Points on a hilly landscape, in no order, each with its height.
From any point a climber steps to the highest of the 2 points nearest to it. It stops when none of these is higher. Distance is the straight distance between rows; heights are no part of it.
ladev (h 61.8): [0 -26 -31 -9 4 -3 -3 3 2 21 0 -3 -11 11 23 -11 16 -27 -9 21]
Vilo (h 53.4): [-10 21 -4 25 -7 -15 8 -34 -17 5 -11 0 -3 -3 -29 -17 -6 -20 1 15]
Kelot (h 35.7): [10 -26 11 -3 20 22 -2 14 -4 16 2 -4 18 -4 0 -10 -15 -14 -26 -5]
delu (h 33.8): [-4 2 16 34 0 3 4 9 11 3 -2 -7 18 -2 -10 -4 -27 -3 0 -5]
zilik (h 13.8): [1 6 -12 19 11 -6 -2 21 -16 5 -22 -9 3 -16 -8 16 -9 19 33 -11]
Pafi (h 29.1): [-14 16 -1 25 -5 5 5 0 -5 -15 -5 -14 -11 -15 -34 -8 10 25 1 4]
Feb (h 54.5): [9 16 3 -12 -4 -6 3 -10 -6 -4 12 29 -10 29 -6 -6 14 -15 9 -5]
pazel (h 31.6): [12 22 3 -25 -9 23 5 -7 -33 -20 -2 -12 -17 3 2 -10 19 8 -20 10]
Karur (h 6.7): [12 -4 -20 -12 18 -6 -7 20 -16 -8 -28 6 -17 16 -8 10 3 -2 15 14]
Femo (h 5.6): [0 1 5 24 -12 -12 11 29 20 -4 -9 -5 2 13 -16 5 -17 0 25 11]
gid (h 57.2): [12 -14 -4 -12 38 -2 3 3 -6 -17 6 13 -17 -6 -11 7 -3 -19 -11 13]
vozi (h 60.5): [4 9 -10 -19 2 3 8 -11 -10 3 29 4 -29 -26 -16 -15 4 -11 -4 18]
zorub (h 32.0): [2 16 -1 16 -10 10 5 11 -13 -13 -13 -22 -5 9 -26 -9 22 11 -7 9]
ziru (h 29.7): [25 -6 9 -11 10 30 -11 14 -7 0 -1 7 19 7 21 -5 -8 -3 11 -8]
dit (h 21.6): [17 11 -13 -32 3 16 -1 4 -20 4 18 -20 -5 -16 -2 -5 -14 0 2 9]
dil (h 41.2): [-13 18 -10 13 -4 6 1 -10 -2 -36 -5 15 -1 -28 3 -11 16 17 13 -4]
fefo (h 19.2): [-10 13 -3 7 -25 8 -6 -21 -13 18 -4 -14 6 8 17 -9 -8 2 1 -5]
pimad (h 46.1): [-15 -10 -2 9 -10 7 2 4 18 15 17 -13 -11 6 -14 -15 -4 -1 -13 5]
vit (h 49.0): [-11 5 -13 -1 7 -14 -6 -6 12 -25 -9 15 6 -25 14 15 16 21 18 -12]
fab (h 65.9): [-2 -2 -13 1 1 3 -1 9 -5 7 0 -26 4 -6 16 13 5 10 -7 -11]
lafad (h 35.9): [-6 -8 16 -12 -14 4 -2 12 33 -24 -3 19 -2 20 3 6 11 20 -5 -13]
sagu (h 39.3): [3 31 14 2 -2 1 11 -2 -28 -4 21 3 -10 -29 -7 -8 0 1 -1 -10]
Mes (h 24.2): [-13 -15 -6 8 14 4 -9 -20 16 -7 -6 5 -1 -24 -6 -1 -16 7 5 10]
Veb (h 31.8): [-4 -7 6 17 -4 -6 -11 -11 17 -9 -12 22 4 12 3 -17 -7 -9 11 7]
nug (h 40.3): [-1 -10 17 -7 -29 -9 -2 26 15 -3 -16 15 -14 24 0 7 26 20 1 -16]
foze (h 27.7): [-3 -1 17 28 -12 6 -11 4 2 7 -21 26 7 0 7 -21 0 6 13 -6]
kota (h 31.1): [-7 9 2 12 6 8 3 0 -12 8 1 -20 4 -1 -19 -4 -28 0 -5 -5]
Nof (h 21.8): [-5 -2 -8 2 8 0 -8 -12 -2 2 4 14 -9 -16 -4 -7 2 7 6 -5]
Nifo (h 65.2): [-8 3 -17 -1 -6 -16 7 -6 20 12 13 -7 -26 22 -32 -8 9 -16 11 26]
Todi (h 36.8): [-8 -3 31 21 -4 4 12 25 20 -3 5 -7 14 5 9 5 -7 4 -10 -18]
suza (h 51.0): [-7 10 18 12 -13 4 7 8 6 -8 14 12 -14 11 -12 -15 33 7 -10 -4]
Gub (h 15.5): [4 -20 11 9 25 -2 -9 6 -3 26 -16 5 1 -18 -19 3 -26 5 1 -2]
nusam (h 35.8): [9 26 -15 -11 2 12 3 -10 -12 -14 10 7 -5 2 -22 -17 -10 4 27 12]
pugav (h 16.8): [18 6 -11 -23 -2 20 -9 1 -17 16 11 -6 6 9 4 -15 -18 -6 22 7]
nolus (h 47.9): [-14 -4 -10 10 -19 -19 -2 -11 24 -10 -26 -4 4 18 11 15 -24 3 21 11]
sudag (h 50.9): [-4 -2 15 -10 -9 0 -13 -24 14 1 8 13 17 7 30 8 6 5 0 -21]
kisov (h 59.4): [-5 -29 -13 -4 7 -9 -12 1 17 26 -3 14 -14 -1 11 -5 13 -7 9 14]
vaz (h 60.8): [2 -25 -11 -1 9 4 0 10 10 16 5 -32 27 -7 17 16 -10 -4 -21 -2]
Nuna (h 70.9): [5 -4 -11 -7 17 -5 -10 -15 -22 -7 -16 4 1 -16 24 11 2 -6 -14 0]
zik (h 12.0): [9 2 -3 -27 6 24 -6 2 -1 -24 13 -10 0 12 15 5 5 3 -6 2]
vuken (h 14.9): [3 -18 -1 17 18 -7 -2 30 1 24 -22 3 -15 -10 -22 -1 -9 6 20 14]
vadir (h 13.9): [-17 25 5 14 -23 -16 19 -8 -8 8 8 -17 5 26 8 3 11 -13 -7 -9]
gelu (h 10.0): [0 7 -20 9 -8 2 -9 -4 0 1 -21 5 0 13 -4 -11 -7 12 40 12]
gov (h 28.6): [-4 19 21 6 -13 11 12 8 1 -11 -8 -13 -9 30 -37 -5 6 15 -15 -4]
darun (h 26.4): [0 17 6 -15 -1 16 -1 -9 -12 2 -1 -20 11 23 -1 4 -24 -4 -11 -9]
nege (h 18.1): [-4 -14 12 -12 13 -9 -8 -16 -3 28 8 7 9 -25 -10 20 -4 12 -16 -26]
vedi (h 32.6): [-21 15 8 16 -8 8 2 -24 16 -26 5 3 8 -15 4 -9 -1 17 -1 -7]
ruva (h 13.1): [-12 13 -12 1 -19 -19 8 -4 -3 18 18 -6 -5 5 12 10 7 -9 3 -13]
bis (h 57.5): [4 -41 0 -9 15 -16 -7 3 9 33 1 16 2 -18 8 10 22 -2 -9 1]
Laler (h 65.0): [1 10 2 -13 6 -4 4 -19 -9 -5 10 -22 19 -29 17 28 -7 9 -16 -20]
Guk (h 31.3): [21 -25 10 -5 34 8 -3 25 11 13 18 5 9 -25 -12 10 1 6 1 -5]
legi (h 77.6): [12 5 2 -18 7 14 3 -14 -9 -13 28 -3 -12 -29 4 -16 -12 -15 -23 17]
mivap (h 12.1): [4 24 -15 12 7 -2 4 10 -11 -5 -4 4 7 -22 -3 -3 0 17 42 -15]
Ler (h 7.4): [10 6 -17 -17 22 -6 -1 5 -13 -20 -10 0 -1 12 1 21 -7 -5 16 -2]
Kupuf (h 48.9): [14 -4 16 -16 6 22 1 -3 1 1 22 -15 33 -8 33 9 0 -3 -15 -14]
zisak (h 76.3): [-8 0 -14 10 18 -18 1 -5 -18 -8 -19 -4 -8 -24 10 21 -5 4 -3 -6]
ropub (h 65.3): [4 -10 -23 -12 8 0 -4 -1 -22 2 0 -8 -13 -8 17 -3 12 -14 -20 9]
fanen (h 26.6): [-14 11 -12 20 -9 8 -6 -9 16 -28 -2 -7 18 -1 20 -2 -9 4 19 -1]
gara (h 12.4): [-11 -8 -12 1 -22 -25 -3 1 20 26 6 -1 -7 6 13 8 9 3 16 -11]
rafop (h 27.9): [-6 23 -12 -7 1 11 6 -11 -5 -25 -8 -8 -1 18 -25 -6 -19 10 11 3]
mul (h 64.0): [-3 8 12 -2 6 -12 0 -16 2 -2 18 6 22 -12 28 24 8 0 -3 -22]
neze (h 38.2): [12 -36 7 -9 13 9 -10 17 11 17 -8 13 2 12 -1 -10 -3 -6 -14 4]
gofif (h 63.3): [-8 4 -19 17 10 -19 13 -7 1 2 4 -1 -29 -2 -31 -5 13 -18 10 33]
didiv (h 19.9): [11 19 10 -34 -6 32 -2 -13 -13 -28 6 8 -3 6 14 -13 6 5 -8 6]
Lipa (h 36.9): [16 -8 7 -11 14 5 -18 -7 -9 -1 -20 21 19 12 18 2 -15 -11 6 -3]
dotib (h 51.7): [-2 -33 17 4 -13 -13 -3 9 32 4 -5 23 -12 7 -6 -5 -2 5 -8 5]
gib (h 38.8): [-14 -9 5 1 -14 3 -17 -29 32 -5 5 21 6 8 13 -10 -6 6 4 -8]
Seta (h 28.2): [14 19 7 -23 6 8 -2 -7 -30 -2 6 1 1 -15 3 5 -15 1 -4 -11]
busum (h 48.8): [-7 -24 7 -6 -10 -1 5 10 39 2 9 -4 -9 17 -8 1 -12 -3 -12 4]
gerap (h 53.9): [4 -2 -3 -20 7 5 10 -6 -9 29 25 -16 19 -16 15 0 -17 -23 -15 -10]
giga (h 31.9): [3 -13 15 -18 9 -6 -8 1 13 -22 -6 30 -4 10 8 8 21 5 -18 -12]
migag (h 15.6): [-7 34 21 0 -18 -4 12 -4 -13 1 -4 0 4 33 2 0 2 -2 1 -13]
varas (h 20.2): [8 31 12 -2 -8 20 10 6 -23 -1 6 -17 12 16 -2 -4 -2 2 6 -8]
teles (h 44.3): [5 -1 5 3 -24 -2 -3 21 4 2 -7 15 -12 24 -17 -10 34 10 8 1]
sabi (h 57.7): [6 -22 0 -12 11 -5 -2 -2 -2 11 15 -15 42 -18 31 21 10 -2 -22 -8]
Ropi (h 45.1): [-8 -11 -1 16 -10 8 7 12 8 30 15 -9 7 -2 11 -17 9 -12 -2 -1]
lud (h 55.8): [1 -44 7 -1 -11 -31 1 10 31 3 -13 7 6 -13 20 27 16 8 -12 1]
liro (h 16.0): [-7 14 9 19 -31 20 -4 -7 -13 9 -8 -17 10 6 20 -12 19 10 -3 0]
Nudu (h 50.4): [-14 -3 -1 14 -9 -22 -5 -11 10 -4 -23 2 13 -1 23 16 -17 1 3 -7]
suso (h 49.5): [-7 -2 -1 -4 -8 8 17 8 -6 30 37 -8 14 -8 26 -14 6 -32 -10 -11]
Gup (h 5.1): [11 6 3 21 -21 4 4 26 15 -6 -11 0 14 37 -10 -9 -7 -5 29 10]
lut (h 52.4): [14 -12 3 -20 22 10 1 16 -14 -9 2 1 -11 12 -10 2 3 -9 -33 0]
mab (h 57.0): [1 27 -14 8 -1 -16 11 -7 -27 9 -5 -9 -8 1 -18 0 2 -14 6 9]
Ruri (h 61.7): [-6 -6 -4 -5 -6 -14 4 -5 17 2 17 11 -22 25 -3 -7 13 -17 -2 6]
suve (h 22.8): [-7 15 1 19 -12 8 -8 -21 3 1 9 -7 21 3 33 -1 -13 -7 13 -8]
Toz (h 6.2): [5 -17 -19 7 -3 -12 -1 29 -1 1 -34 -3 -24 11 -11 4 15 10 7 20]
rom (h 33.4): [18 -30 12 -12 32 10 -4 3 -1 9 13 -5 27 -25 -3 12 -10 1 -20 -2]
zurib (h 23.1): [-8 20 2 -8 -14 11 1 3 13 -16 -13 3 8 31 -12 0 -8 20 27 -8]
kizi (h 72.0): [-17 -3 -12 1 4 -19 4 -19 -2 2 3 -23 3 -15 9 26 -8 2 -19 -12]
Pem (h 56.6): [-4 -34 -3 -10 10 -40 0 -2 16 16 -4 8 9 -11 17 33 16 -8 -14 0]
Zim (h 5.9): [0 -13 -15 10 -16 -11 8 27 17 2 -7 -14 -12 21 -17 3 3 2 7 23]
risud (h 51.4): [4 10 -15 6 -5 15 2 -10 -3 -10 23 -6 -17 -12 -23 -25 15 -7 -5 25]
Gatu (h 11.7): [-7 7 -15 17 -24 -19 -2 3 12 19 -7 1 0 21 6 -3 4 0 35 6]
duduk (h 46.7): [15 31 -5 -7 6 -10 8 -12 -13 -12 5 18 -1 19 -20 -10 -3 -27 24 14]
lav (h 57.8): [-3 -5 13 27 1 -10 6 7 -1 0 1 15 -17 -6 -6 -18 27 -16 -20 6]
Gebem (h 45.2): [1 -27 -4 -6 -9 -6 -9 7 24 -4 -32 3 7 9 14 16 -25 9 21 11]
sovad (h 41.5): [14 -26 10 -4 10 6 -17 6 18 -3 -24 18 14 15 10 5 -16 4 2 4]
danu (h 40.6): [-5 13 6 -14 -11 9 3 -19 -27 -2 0 -5 -17 -2 5 -9 10 -1 -35 0]
bod (h 39.7): [0 10 5 12 -8 30 5 5 -9 -11 10 -17 -7 -10 -9 -25 13 6 -13 11]
pufo (h 40.8): [2 -1 27 13 7 12 6 16 4 -5 6 -13 32 -7 31 16 6 1 -7 -20]
reni (h 59.6): [4 -6 -2 -33 2 13 8 -10 -9 15 35 -7 -1 -9 5 -16 -10 -18 -25 1]
voga (h 60.6): [-7 5 -10 32 -2 -15 4 0 -13 -2 -4 -1 -21 -17 -17 -14 19 -9 -9 14]
ligeb (h 8.9): [16 5 -3 -34 22 6 -7 -3 -9 -31 2 8 7 2 12 23 6 0 -1 -13]
kega (h 60.7): [-3 2 -5 7 29 -13 10 2 10 -20 5 14 -25 2 -23 -3 -1 -19 8 23]
tige (h 14.4): [0 -13 -8 6 20 -12 -6 21 -5 19 -17 1 -14 -16 -3 22 0 11 30 0]
Nud (h 53.5): [-3 -17 -2 3 -5 -17 -4 2 25 -17 -14 9 5 -7 19 23 10 9 1 -8]
kaga (h 17.5): [27 14 9 -23 -6 37 -7 7 -18 -6 12 -4 11 1 13 -21 -19 -6 10 10]
Neso (h 48.4): [-9 12 -5 4 -14 -7 1 -34 -17 3 0 -6 -14 6 -11 -16 -5 -14 -24 9]
pitu (h 25.3): [-8 2 21 0 -13 5 0 15 15 -4 -8 -2 1 28 -21 9 -16 22 -2 -13]
kel (h 50.3): [7 42 3 10 -12 -8 16 -12 -41 -3 0 -5 -1 -23 -15 -10 5 -8 9 4]
kanos (h 26.7): [-21 9 -13 10 6 0 4 -17 5 -19 2 -14 -11 -22 -25 3 -14 16 -1 3]
fesak (h 16.7): [2 -4 12 -1 25 -5 -5 -4 -10 14 -7 3 11 -23 -17 19 -24 22 -6 -22]
poz (h 19.4): [-2 0 4 -16 7 -4 1 -3 -6 25 11 4 -13 -4 -17 5 1 11 -8 -18]
Tanaf (h 54.7): [0 -22 14 16 7 -13 -4 14 17 2 -7 33 -20 -1 -11 -16 13 -2 -10 8]

Where does a climber stop that starts at each point below?
Femo: mab
pimad: Nifo
suve: zisak
nolus: zisak
giga: zisak
gelu: Nifo
lafad: Nifo
